Points, in no order, along strands that fork, close into loops and pass close to each other.
Two points are linked if the straight distance between their rows is under 115. Some points are linked to none.
Q_835: [-43.1  -0.1 -20.0 -21.0 -19.5  34.4 -39.3 -29.9   0.4  -2.0  31.0   3.8
   3.6  21.1 -24.0  -1.8  15.8 -16.4  -1.0  26.6  34.0  66.1  37.8 -14.9
 -13.4 -17.3 -24.6  28.9]
Q_729: [-42.0  -7.4  31.8  -9.0  47.1 -56.8  20.8  33.3  18.0  25.9  -5.8  24.1
   3.0 -27.8  -6.8  -4.8 -20.4   1.4  -6.7  16.9  -9.9  36.1 -31.2 -48.0
  -3.2 -13.1  -8.1  -5.0]
Q_947: [-36.7   5.5   8.0 -21.6  18.3 -31.5   9.9  25.9 -49.8  10.2  -6.2  22.8
 -31.0 -40.6  16.2 -32.8  17.9  12.6   8.9 -13.5 -26.8   4.7 -51.6 -11.2
  -2.3  27.1   7.6 -24.7]
Q_51: [ -9.0 -16.3  -1.4  -2.4   1.1 -58.7  15.1  36.0 -70.7   7.5   5.9  14.0
 -29.0 -45.9   4.7 -39.7   1.5 -19.9  17.7 -31.9 -20.6 -25.1 -30.1  -2.5
  11.7  40.5  16.7 -33.8]
Q_127: [ 39.4  16.0  61.7  16.4  -6.5   3.6  -3.4 -14.1   3.0 -45.3 -21.8 -16.2
 -18.9 -17.9   2.9  35.5 -33.2 -11.7  14.6  -1.6 -17.0  -2.6  10.7  37.1
  17.5   8.8  19.7  15.7]
Q_500: [-19.7  44.7  14.2 -10.3 -16.7  13.8  19.2 -17.1   8.3  32.8 -14.9 -19.6
 -21.6 -20.9   7.9  14.2  24.9  25.7  20.0 -20.8 -11.8 -26.1  19.6   8.2
  24.9 -42.8  10.4  21.4]
Q_348: [-43.3  10.4 -29.6  -9.9   3.0  -9.6  19.9  24.7 -13.2  21.2  10.0 -11.9
  28.3  -4.1  18.1 -32.2  43.7  41.9  -7.9  37.2   4.8 -22.1 -10.5 -30.3
 -39.8  10.0 -33.4 -30.0]
Q_189: [-58.4 -26.8  20.7 -38.6  45.0 -26.3 -20.2  17.6  55.0  13.1  -2.3  15.0
  -4.4 -28.3 -14.5 -32.2  -7.4   7.1  14.3  28.7  -1.5  45.3 -12.2 -50.1
 -27.8 -21.5 -32.7 -30.6]
Q_801: [ 30.2 -12.9   9.8 -47.9 -35.2   2.9 -24.6  25.4  43.6   7.0  -8.4 -42.0
 -58.9  16.2 -27.1 -64.8  45.3  13.1  31.3  34.1 -21.5  33.0  17.0   8.4
 -59.3 -45.7   8.4  -9.7]
Q_680: [-40.4  -4.5  37.2  45.3  10.4 -32.4  34.4   2.1  -1.8 -36.6 -17.1  35.6
  24.7  28.4  41.0  34.9 -61.2  24.2 -23.9 -62.9 -21.7  37.3  14.6 -10.8
 -25.7  18.1  11.3 -14.4]
Q_764: [  7.4 -21.0   3.8 -40.9  31.8 -11.0  24.3  -3.7  -7.7 -19.4  -6.4  -5.5
  -8.0  -8.5 -16.3   7.7 -18.4 -28.5   1.1  44.0 -10.4  11.4  15.7 -37.2
 -11.0 -43.6  13.8  43.5]
Q_11: [-57.9  40.2  24.7  23.5  -4.4 -13.6  36.6   3.3 -30.7   8.5  -7.8   9.3
  27.1   1.0  47.6  17.0 -11.0  21.2   5.7 -25.4   3.0   1.6   7.9 -17.3
  25.1   5.5  -8.2   3.8]
Q_171: [  9.5  26.7   0.7 -20.6   2.1  32.1   5.6  -0.8 -35.3  -4.7  -0.4  15.3
  49.6  -0.9  30.9 -20.9   9.9   8.1 -13.6  -6.3  26.9   4.9 -15.3 -14.0
  12.8  14.5   8.7   6.1]
Q_395: [ -7.4   4.7  -6.7  -0.2   4.7  13.5 -13.5   9.2  -7.1  -7.4  10.0 -33.2
  36.6  -5.5 -54.2  33.9  15.9  14.7  -2.1  28.6  24.6  27.7 -17.6  21.1
  17.0 -19.0 -15.3  29.5]
Q_412: [ -9.2  36.4   7.6  16.2  -0.3  10.6  15.0  -8.0   2.8   1.9 -16.7 -22.5
 -19.7  -3.7  14.6   3.7   5.0 -21.7  13.9 -41.2 -30.8 -33.7 -13.3  30.5
  37.0 -35.8   5.7  25.8]
Q_703: [-21.2  45.9 -31.1   7.8   1.2  -0.5  -0.1  19.7 -18.2   1.5  -4.7 -33.4
   7.3 -10.1   6.4 -22.0   0.3  -3.3  24.7 -36.9 -31.3 -36.5 -29.2 -37.9
 -27.5 -22.2 -23.4 -34.7]
Q_677: [ 10.9  10.1  16.2 -17.6   2.1  10.0   9.6 -24.1  13.8  35.6  53.2  -4.0
 -31.0   3.7 -30.8  -3.1  50.6  45.1  -6.1  43.5  23.0   6.3   4.8  10.4
   5.2  -5.3   4.0  37.0]
Q_258: [-11.2 -37.1  26.5  -3.8  39.4 -31.4  35.2  -0.5 -18.8 -12.2 -27.0  16.3
  13.0  13.4   0.0   9.5 -41.0 -28.2 -34.3  15.6 -25.1  16.9   4.8 -16.4
   1.1  -7.0  -1.8  32.2]
Q_506: [ -0.7  15.0 -34.2 -35.4 -42.3  18.8  -9.1   9.5  -1.5  37.2 -15.7  -2.5
 -37.8  16.9   0.3   9.3  55.5  61.6  19.2  39.4  31.2 -18.6  45.4 -10.0
  -7.5 -22.9 -11.7 -17.0]
Q_484: [ 37.6  -0.6 -20.8 -21.7   2.7  31.3 -12.3  -4.3 -53.4 -35.8   3.5   5.7
  38.7  -1.5  38.2 -10.7  -7.5 -20.9 -17.1 -28.6  24.5  16.6  -5.7  17.8
   7.4   0.5  18.8  -5.4]
Q_425: [ 23.9 -22.7  18.6  33.8  18.4 -10.8  16.4   5.9   1.1 -41.0   2.2 -13.1
  20.9 -17.3  10.2   0.2 -12.8 -40.1 -40.7 -38.7 -23.5 -13.4 -29.4  70.1
   9.7  15.9  -5.0   2.3]
Q_55: [ 11.1  15.3   0.4 -50.1   3.5   5.7  -4.0  15.6  -6.1  15.5   9.4 -26.4
 -14.6   0.0  14.7 -57.6   5.9   1.6   8.1   1.4 -30.3  30.0  -6.3 -28.3
 -21.2 -27.0 -13.5   4.5]
Q_991: [-19.2  22.0 -21.7  23.2   1.8   6.8  -6.2  11.9  32.4  24.7  16.9  -2.7
  37.5 -17.1 -27.2  37.1   9.0  20.7 -20.9  31.6  17.4  -0.5  -2.4   3.2
   9.9  12.5 -39.2  16.5]
Q_625: [ 61.9 -40.9   9.2 -10.5  -9.5  -7.4   3.0   0.7  22.4  -9.8  -6.3  -9.1
 -11.5 -60.2 -41.2  22.9 -41.6 -16.7  32.2  31.3 -33.3 -19.9  20.4  -3.9
 -24.0   0.8  28.9 -26.8]
Q_91: [ 37.1 -40.9 -24.3  -2.7  -9.0  23.1 -25.5 -14.6 -26.6 -29.1 -25.9   7.1
  -5.2  12.8 -15.1  57.7 -38.4 -36.4   8.3  -8.1  -5.0   4.2  13.3  20.1
  21.5  -8.1   8.0  -2.2]
Q_644: [ -1.7  17.0 -15.3  41.3   6.9  13.6 -16.3   9.6  42.5  -6.3  15.0  14.5
  19.9 -19.8 -20.2  68.5 -16.1   1.3 -21.2  14.3  33.3  -2.1   4.7 -11.3
   4.6  -8.4  17.1  49.2]
Q_556: [ 17.9 -18.3  12.1  -0.4  -7.0 -29.2  30.6  16.9 -17.1  42.3  14.2   3.5
 -25.3 -47.8  -0.3 -49.6  -5.0 -36.7  23.7 -30.5 -22.1 -44.8  12.5  14.2
  26.0  32.1  31.1 -11.1]
Q_953: [ -3.3 -12.9 -16.4  25.7  -4.4  -5.4   8.4 -13.9  39.5 -15.3   5.6  41.5
  29.8  37.2  47.6  63.4   0.2 -11.5 -36.4 -16.4  43.5   8.7   1.3  32.2
  33.4   1.6 -28.1 -11.1]
Q_901: [ 20.0 -39.1  19.6 -45.5  15.4  16.9 -46.6  -2.5  24.8  10.6  -9.5 -31.9
 -56.0  11.4   3.9 -58.5   7.3 -16.9  12.2  60.6 -24.2  33.0  13.5  18.6
 -21.0  14.4  -9.4  14.7]
Q_808: [ 53.9  21.2  -4.9 -18.3 -17.6  17.9  14.5   2.3   8.8  32.2  16.2 -12.3
  -8.8  10.0 -19.1 -14.4  38.1  53.2  -1.6  53.5   9.8 -17.5 -15.0  13.0
 -13.1  15.5  16.0  12.7]
Q_61: [-12.2  42.3 -19.1 -25.0 -17.4  18.4 -11.1   4.6 -19.2  38.4  28.4 -17.0
  27.7   3.8   3.2  -3.2  16.8  45.1  -5.9  29.5  57.0  16.5  51.1 -42.2
  -5.5 -20.5 -11.3  23.9]
Q_373: [ 39.1 -30.2  25.5 -26.1  48.9 -13.9 -28.4  -0.1 -15.9   4.2  20.5 -33.1
 -31.7 -34.9  -1.5 -67.6 -23.8 -53.5   3.8 -17.2 -32.1  11.2  -0.9  16.6
   1.4  16.5 -25.0  -5.2]
Q_315: [ 20.4  -7.8 -22.9  37.1 -26.8  19.0  -6.3   1.4 -13.1 -26.8 -36.2   3.3
   9.8  13.7  16.0  64.2 -16.3 -17.7  15.4   8.1  16.3 -22.4  11.2  23.3
  24.8  19.4  40.5  12.9]
Q_18: [ 22.1  22.1 -57.2   8.2  -2.9  35.3 -22.9  19.1 -19.1  20.8  19.5 -74.4
 -15.5  22.8 -13.2   3.1  31.0  33.9  17.3  11.7  24.0  -3.6 -12.2 -20.1
 -32.0 -37.7  24.4  34.9]
Q_682: [-21.8  21.3   4.5  35.1  -7.0  25.1  18.6 -43.0   8.3 -12.5 -20.0  39.7
  39.6  24.3   4.7   6.5   1.6   3.3  13.8 -18.7   6.8 -41.9 -35.2  -3.5
  20.5  25.5  13.1 -47.8]
Q_290: [-23.3 -16.8  22.8  27.8  30.8 -48.9  38.5  20.1   1.4   4.0 -17.3  21.2
  12.0  15.3  -3.5  -1.4 -34.5 -18.9 -24.1  18.6 -29.0   6.6 -39.7  -6.9
   3.3  21.2  -8.2   9.2]
Q_48: [ 61.7 -24.4  -1.0  -2.3   1.6   4.3 -17.6   8.5 -13.2 -17.8  16.4 -30.3
 -40.4 -50.1 -52.4  37.5 -11.8 -23.0  45.4   4.1 -21.8 -30.9  15.3  -8.6
 -18.9   1.9  43.4  -6.5]
Q_594: [ 30.6  -2.0 -26.5 -17.1 -13.0  18.8 -19.7  35.9   9.7  19.4  28.3 -62.0
 -56.0  19.5 -40.4 -18.6  39.2  24.2  24.1  22.8   1.8  32.0 -10.2 -15.9
 -47.0 -47.2  33.9  54.7]
Q_322: [-28.2  14.1 -26.3 -23.4 -11.2  15.9 -39.9 -10.6 -25.3   9.9  59.9  -5.9
  14.1  -6.9 -23.1   9.3   6.3  16.6  -7.9  37.0  49.6  33.2  64.2 -29.2
  -3.9 -25.3  -9.1  24.5]
Q_119: [ 46.5 -35.6  24.1 -42.6 -37.5   3.0 -45.3  10.6  14.1   7.6  -4.8 -48.8
 -69.2  16.8  -5.5 -65.6  24.2 -13.1  30.6  47.1 -19.9  41.9  35.7  21.4
 -54.1  -4.3  15.7  11.1]
Q_763: [ 35.8  20.2 -10.5  11.7  -1.5  21.6 -43.7 -11.2 -20.9 -54.2  -0.6  20.4
  -5.1  30.5  13.9  35.1  40.6   7.5 -25.6   1.0  65.0 -19.6   6.7   7.7
   6.6   7.5  13.1  31.4]
Q_167: [ -1.3  27.2 -11.8   2.6  -1.8   6.7 -22.2 -21.5 -14.0  -8.5   1.0  15.0
 -27.5  26.7  -4.8  32.1  41.8  19.4  -7.0  19.4  41.8 -38.9  25.6 -12.4
  10.8  -6.6   9.6  42.0]
Q_938: [  9.8   1.1  32.8 -12.5  22.0   7.1 -26.4 -27.5  36.2  -2.9  -9.8  32.8
 -17.7   2.1 -12.4  -0.5  16.1 -10.7 -17.7  12.4  -2.2   0.9 -24.3  19.7
  38.0   4.4 -25.7  10.5]
Q_809: [-13.0  -9.1 -20.9  64.2  -3.5  28.8  18.9 -46.5  35.4 -32.6 -10.2  -0.9
  50.2  32.1   6.8  36.2 -39.4   0.8   3.6 -34.5  -0.4 -34.7 -27.0  14.5
 -17.8  11.5  13.2 -40.7]
Q_517: [ -0.2   0.1  38.0 -21.1  24.3   5.5 -35.5  -1.7   3.3 -20.1   2.7  -8.2
  -2.9  21.9  20.4 -65.7  17.6 -25.3 -23.7  17.8  23.1  52.2  -3.5  -1.0
  -0.9   7.8 -20.0  48.1]
Q_497: [-33.6   2.6  23.2 -17.0 -17.6  20.3 -57.1 -15.0  22.3  -3.5  16.7   2.2
   8.7  16.1 -21.0 -49.6  34.2 -16.3  -5.9  23.4  52.8  55.9  23.6  -4.4
  -9.7  11.9 -10.2  34.1]
Q_988: [ 19.1   4.1  11.8   0.5 -10.7  29.5  21.4 -50.5   5.1 -11.2   0.8  34.9
  23.0  18.0 -36.9  25.5  -9.7  15.9   6.2  22.6  10.4 -13.7 -18.9  -3.0
  10.3  20.8  15.2 -12.5]
Q_580: [-55.4  33.2  31.5  16.4 -10.7 -21.9  22.0  -4.4  38.6  17.1  23.0   9.4
  13.3 -40.7 -16.7  33.5 -13.7  15.4   8.0  12.1   3.5  -8.0  47.4 -28.6
  15.4 -30.6  -7.5  11.6]
Q_504: [-37.2 -13.2  -4.5 -33.6  -1.4  -0.9 -20.7  15.7  79.4  23.4   8.4  10.6
 -16.5  -7.2 -18.6 -55.1  16.8  -7.9  20.6  52.8   3.1  47.4  12.6 -42.0
 -43.9 -32.6 -13.5   3.2]
Q_67: [-22.4  50.4 -21.7  53.2   1.4 -10.1   0.8  13.0 -14.0   7.8   7.2 -21.3
   6.0   8.8  39.9   4.1 -17.3   3.5  18.6 -36.7 -35.1 -30.5 -44.5 -18.2
 -20.4   7.5 -31.6 -25.0]
Q_430: [ -8.9   9.4   8.4  -9.8  22.7   5.8 -14.3  -1.3 -25.2 -15.2  24.7  48.1
  34.4   7.9  22.0 -33.2  11.5  13.7 -17.4 -19.2  17.5  48.8 -54.0 -13.7
   1.5  39.7 -16.9 -22.0]
Q_780: [-14.3 -40.4 -12.4  85.4 -20.9 -52.7  20.7  37.0 -30.5  -9.3  17.9  -4.6
  -6.3  -8.5  21.1  13.1 -62.1 -45.0  15.3 -69.5 -19.2   1.9   5.9  28.1
   0.2  66.0  -0.5 -34.4]
Q_756: [ -7.9   0.0  28.9  -0.8  22.6  -7.6  -8.3 -15.1  21.6   5.7 -23.1  28.2
 -24.2 -14.4   6.8   1.2  -1.5 -28.2  11.1 -29.2 -33.2  -8.9 -26.7  24.0
  39.6  -8.0  -4.8   6.5]
Q_608: [-41.1  17.4  36.4   6.5  16.8 -18.2  24.3   8.2 -50.1 -22.4 -22.3  27.2
   3.9 -27.4  38.5   5.8 -18.6   5.8  -4.8 -39.8 -16.6  11.9 -23.5  -8.4
  13.0  20.4  17.9 -23.9]
Q_565: [ 39.9  26.4 -32.4  14.0 -17.9  -4.5  -0.6  19.2 -12.4  19.5 -22.1 -45.0
  14.5  26.0  10.3 -35.1 -20.6 -24.6   7.9 -17.0  14.2 -53.1   7.7 -15.2
   9.7 -35.8  24.9  23.4]
Q_203: [  9.2  -1.2 -23.3  25.2 -10.3  20.1  -5.5   8.5 -15.1   1.5 -19.4   8.3
 -24.2  13.4   3.9  66.3  24.4  13.7  26.1  30.7  18.6 -32.8   2.8  -1.9
  21.2  11.8  43.6  42.1]
Q_10: [ -3.9  42.1 -16.5 -15.5  -5.6  -6.6   6.6  21.1   3.2  37.4  19.8 -18.5
 -26.4  -0.7  14.8 -57.3  14.1  23.7  14.0 -16.9 -34.9  -3.9 -18.9 -48.6
 -42.0 -21.0 -14.3 -31.4]
Q_183: [  1.1  -2.9 -11.2 -31.8 -21.7 -11.0  30.1  22.6  12.8  64.0 -34.5  20.7
 -27.0  19.1   6.6 -40.7  40.8  35.5   9.1  14.1   5.7 -27.2   7.9 -12.6
  28.9 -11.4  30.8  -1.9]
Q_181: [ 39.2 -36.7 -10.0   9.7  15.4 -15.3  -0.4  15.9 -30.6   0.9   9.4  26.0
  18.8 -21.1  12.5 -11.4 -77.6 -68.6  -1.1 -39.7  -7.3  13.5  -1.5 -14.7
  17.8  16.2  13.4  -7.6]
Q_725: [ 79.0   3.8   6.8 -21.9 -19.9   4.9 -38.1  18.4  -7.9  -4.2  -1.0 -36.6
 -54.4 -15.8 -31.5   2.6  23.9  14.1  33.5   7.0 -20.8 -12.0  15.1  -3.1
 -14.1 -15.2  43.1  -4.2]
Q_994: [ 16.0 -20.9  43.7 -26.0  69.2   7.6 -34.2 -18.7   8.1 -26.6  11.4 -19.1
 -31.7 -11.4  28.0 -63.8 -19.8 -36.2 -21.9  -1.7  -3.8  38.0 -13.9  16.4
  -7.0   4.7 -20.0  12.2]
Q_747: [ 57.2  11.3   3.6   4.1 -15.4  26.0  17.4 -19.6  -3.7  15.2   5.9   3.3
  -1.4   3.1 -15.4  -4.7  12.2  14.2  13.0  27.2   3.6 -39.8 -27.4  29.3
  14.7  24.4  44.5   7.6]
Q_31: [-19.6  18.9 -20.8   2.2 -40.6  -3.3  20.1  -1.9  22.2  71.6   4.3  -8.6
 -30.7   4.8   3.9  35.8  37.2  66.6  30.9  27.3  29.7 -45.1  61.0  -5.7
   5.4 -37.3  18.2  -4.0]
Q_800: [-44.1  -4.5  39.3  26.9  12.3 -27.2  -4.1   2.7 -12.5 -31.7 -37.6  43.7
   5.2   3.3  32.9  38.9 -27.6   8.6 -11.1 -68.0 -19.5  32.5 -15.0  11.5
   1.9  15.7  -7.1 -27.9]
Q_133: [  5.1 -34.9   2.7  18.8  23.9 -27.3  22.9 -12.1   6.0 -11.6  16.8  57.1
  30.9  47.1  28.9  18.1  -4.7   6.8 -48.1 -35.7  10.1  41.2 -62.9  26.6
  -1.8  33.2  -5.1 -57.0]
Q_550: [  0.5  26.2  16.3   7.6 -26.7 -10.9  14.7 -14.8  15.9  58.2  44.2  -1.1
 -44.9   2.6 -35.0  22.4  38.6  61.5   6.1  22.7  32.7 -37.8  34.4   2.5
  23.3 -23.6  24.8  28.1]
Q_444: [ 25.9 -32.8   1.4   1.7  -0.7 -29.0  20.1 -13.4  30.6 -33.3   1.0  34.5
  26.9  45.5  50.9  36.9  -5.0 -15.9 -50.5 -28.6  17.7  18.7 -34.6  45.9
  15.5  14.5  -1.7 -40.8]
Q_959: [ 23.6   7.9  -1.4  38.9   5.5   9.4 -20.9  14.1  53.0 -25.2 -17.0  17.7
  17.9 -19.4   8.2  34.1 -36.8 -25.7 -23.3 -23.9  -1.3  -8.2 -19.7   4.7
   5.2   7.9   8.6  27.0]
Q_388: [-26.7  -5.8 -45.9 -30.3  -2.0  32.3  -7.8 -11.0 -42.9   6.6 -10.8  -9.4
 -16.4  34.9  18.6 -37.8  36.6 -12.6  -2.1   5.5 -13.6   4.2  -1.8  19.5
  16.9 -17.9 -26.1  11.5]
Q_701: [ 56.6  -3.9  49.6  18.6  19.6  -7.6 -31.9  -1.4  35.9 -41.0 -23.3  -1.3
   3.8  -4.9   5.8  37.4 -40.7 -24.8 -10.9 -18.9   8.1  16.6  -8.3  23.7
  25.3   2.8   6.0  21.4]
Q_940: [-51.4 -22.1  26.4  20.6   7.0  -5.0  26.7 -15.9  35.7 -10.6 -40.0  26.4
  25.6   2.7 -29.8  45.0 -39.3  19.7  -6.1 -16.0 -25.3  14.7  26.2   0.0
  -2.1   1.2   4.9   5.5]
Q_706: [-20.2  -4.6  28.2   2.8  -5.3  -9.2  16.9 -14.8  35.3  -6.7 -14.9  12.4
  11.4 -11.6 -45.7  61.8 -32.2  18.3   4.4  26.9  -4.8   2.0  47.8 -23.3
  -3.1 -18.1  -8.8  -3.5]
Q_334: [-42.7   9.1 -38.1  -3.3   8.9  27.8  -2.6  -5.3  11.9  15.9  19.1   1.1
  22.5 -12.2  -4.8  18.6  25.8  35.8 -20.2  36.0  -3.5  -5.6  10.8 -20.4
 -17.1  17.7 -51.8   0.2]
Q_279: [-45.9  24.7   2.9  36.3  -5.4   4.7  16.8 -14.6  -7.5  10.8  13.2  17.4
  26.7  16.1  64.9  49.7   4.1   9.2   0.5 -23.3  38.0  -0.4  15.6  19.9
  48.7   5.2 -19.6   1.3]
Q_2: [ 14.1  21.0   0.2 -26.7 -36.8  23.3 -25.2  12.7  59.0  24.8  29.4 -48.9
 -41.9  10.4 -29.6 -50.0  51.5  27.5  12.0  26.4   5.9  27.9   8.0  -8.4
 -59.9 -37.2   3.2  29.6]
Q_920: [ 38.5 -23.9   7.2 -21.3   9.9  -7.7  -4.2  -0.6 -17.6   6.7   5.6 -12.7
 -31.9 -32.6   1.4 -56.3   7.3 -30.0 -10.4  -4.5 -21.1 -29.6  16.7  16.1
   3.5  19.6   9.4   5.9]
Q_727: [ -7.6 -34.3 -34.2 -41.1  -8.2 -15.8  12.5  26.4 -13.9  16.2 -50.0  33.2
 -18.9  15.6  -1.9 -37.9  42.0 -10.6   5.1  30.6 -21.6 -29.9   9.2 -12.3
  14.2   5.6   9.0 -21.3]
Q_403: [-27.0 -15.6 -13.0   6.0   8.0   4.3 -14.1 -41.9  14.4 -20.1  31.6  46.1
  29.8  26.0 -40.7  15.7  17.5  -5.2 -43.7  11.7  56.1   3.0  -1.7  19.3
  17.2  15.6 -36.9  -7.8]
Q_251: [ -3.6  -3.2  28.1  -2.9  13.0  13.3   5.7 -20.0 -25.8 -63.4 -25.9 -25.1
  27.6   3.9 -25.5  24.2  -5.7  14.8 -34.3  -8.4 -15.9  -6.9   7.5  21.5
 -12.1  -2.2 -16.9   0.0]
Q_448: [-33.3 -16.1 -26.2  27.4   7.0   1.4 -12.2 -28.6  29.0 -22.0   7.1  36.5
  49.2  43.2   6.6  55.8  15.0  18.5 -57.3 -19.2  45.2  -1.6   5.2  33.8
   4.1   3.1 -47.9 -24.8]
Q_555: [ -5.2 -21.7 -36.4  51.0 -20.5 -31.4  17.1  40.5 -42.7  31.1  17.5 -20.0
   4.7 -37.5  17.8   8.5 -37.6 -38.3  32.3 -54.3 -23.3 -22.5  18.6   8.7
  -0.9  53.5 -25.0 -38.0]
Q_907: [-14.2   5.5 -40.0  53.0  11.7  -8.3  13.0 -11.3 -16.6 -10.7  19.4  -6.2
  -3.9   8.7  31.3  10.7 -21.5 -41.4   5.8 -54.9 -37.4 -42.4 -40.2  26.4
  -3.1   6.0 -18.4 -37.7]
Q_143: [-17.0 -11.1 -22.9 -12.2 -11.2 -11.8  16.7  -1.1 -31.3  11.5 -39.3  37.6
  -3.8  12.3   6.0  -8.2  -4.7 -32.5  20.3   3.6 -26.6 -35.7 -12.8 -14.4
  30.3  20.8   4.0 -38.9]
Q_713: [ -2.4 -13.8 -14.7 -12.1   7.1  -9.3  -8.2  15.7  24.2   8.1  -6.5  32.1
  -8.3  23.8  -4.9 -22.7 -14.4  -5.6 -12.6  45.9 -30.0  14.8  -6.7 -52.8
 -28.0  31.3 -45.2 -16.2]
Q_567: [  8.4  -4.9  30.6   9.0  15.6   0.4  12.0 -50.2  40.0 -19.1   6.6  46.5
   7.0  26.8 -32.3  24.4  -8.8  -5.1 -19.8   4.7  16.1  -4.2 -16.4  10.1
  14.0   6.8 -17.0  -3.6]
Q_437: [ 42.2 -24.6 -26.1 -21.6  -6.8  16.6 -29.7 -21.4 -48.6 -42.9 -12.0  -1.1
  10.8  -1.3  -3.5  -5.1 -20.0 -35.7 -12.4 -25.6   7.2   2.0  21.4  12.7
  14.7  -5.4  -8.8 -18.0]
Q_446: [ -8.5   4.3 -25.1  14.1 -23.4  22.7  16.2 -34.3 -18.4   3.9 -39.4  18.1
  16.0   9.5  19.5   0.3  -4.3  -7.3  30.2 -21.1 -18.6 -50.4  -8.5  10.7
  28.2  30.3  14.2 -44.8]
Q_163: [  4.9   2.6  12.2  -9.5 -17.2 -12.9  47.0  -4.9 -35.5 -15.4 -20.2 -26.5
  28.4  -1.1   8.7  -0.7 -49.0 -11.5  28.2  -2.8 -36.0 -18.4  24.2 -30.6
 -21.9  -7.2  -0.9 -46.5]
Q_471: [ 84.0  -6.9  10.1 -17.1  -8.4  12.1 -35.0   0.6  -8.1  25.0  16.1 -33.4
 -63.2 -32.5 -15.4 -46.8  18.1  -1.3  -2.4 -15.0  -7.6 -26.9  16.1  32.7
   6.3  19.8  30.7  20.0]
Q_37: [ -5.2 -21.0   2.6  13.1  14.2   2.7   8.0  -7.7 -24.4 -59.6 -26.3 -14.1
  44.9  12.2 -11.5   9.4 -14.1  -2.7 -52.8 -55.8 -13.9   6.4 -11.2  46.6
  -8.5   8.8 -14.3 -23.7]
Q_76: [-20.1   7.3 -40.0 -27.6 -19.5   2.4  -4.3  27.9  25.4  63.1  -3.2  14.8
   6.9  14.1  -5.5 -49.1  45.7  19.6   7.8  27.3  20.4  18.8  -1.7 -24.1
  17.5  -7.5  -8.5   7.4]
Q_973: [ -6.0 -24.7  13.8  71.1  -4.5 -20.9  27.4  23.9   4.5 -34.0  18.7  -9.0
  19.9 -19.6  30.0   2.8 -51.9 -34.8 -11.5 -65.1 -31.4   2.9 -13.6  46.7
   2.3  47.1  17.9 -18.8]
Q_250: [-16.7  36.1  26.8 -22.9 -13.3 -17.5  10.8  21.9  29.0  29.3  -2.8  -9.0
 -10.0 -57.1 -10.2  27.7  15.5  31.1  15.1  11.3   3.6   4.2  47.6 -10.4
   7.8 -59.7 -10.2  29.5]
Q_745: [  6.8 -10.9  -7.5 -56.7   0.3  22.0  -1.0   9.1   4.0  -8.5  11.0 -22.8
  -3.9 -10.2  -7.4 -44.9  -2.7 -14.9  19.6  39.4   1.5  42.5   4.0 -45.7
 -41.2 -37.6  32.4  35.9]
Q_981: [-50.4  32.6  11.2  15.3  15.1 -18.0  -2.4 -11.5 -30.6 -11.3  17.6  38.2
  38.9  21.7   2.7   0.1   5.6  31.3 -18.8 -32.3  33.7  32.4 -45.3  -4.7
  11.7  14.9 -43.6 -37.9]
Q_195: [ -2.8  -4.0  18.5  -5.6  11.6  13.7 -33.2  -9.2  -6.7 -68.0 -10.4 -19.8
  24.5   4.1 -42.8  28.9  25.4   8.4 -25.0  -2.4  22.3  29.9  -6.5  20.5
  -8.4  -6.6 -17.3  25.7]
Q_126: [ 41.9 -15.1  25.4   3.6 -12.8 -18.6  29.4  10.1  14.8  -0.7  -3.9  -7.8
  22.1 -35.6 -14.0   0.7 -66.1 -22.3  20.6   9.3 -45.6 -15.2  15.4 -17.5
 -13.5  15.0  15.0 -38.1]
Q_256: [-20.7  -6.8 -22.1  11.8 -10.5   1.7  65.6  11.8 -12.3  21.5  -7.6 -44.7
  10.1 -22.3  20.6   2.9   2.6  -2.2  35.1  17.2 -36.3 -48.6 -10.4  25.4
   3.2 -21.0  38.5  -4.1]
Q_168: [  0.1  33.6 -49.0 -18.4  -0.4  38.3  -1.3   1.4 -23.4  39.4  15.5 -59.7
   9.9  11.4  21.2 -24.8  19.4  40.7   2.9   6.2  37.5   3.9   2.8 -23.2
 -23.9 -35.5   0.5  36.5]

A tip is a point with one link. Name the tips that can be reached along the links from each point below, in the order of the rows.
Q_91 -> Q_763, Q_981
Q_189 -> Q_504, Q_907
Q_37 -> Q_127, Q_348, Q_555

How many points has the smallest loop of links through each point below? Write 0 if it is on no loop.
Q_67 -> 0
Q_425 -> 0
Q_18 -> 0
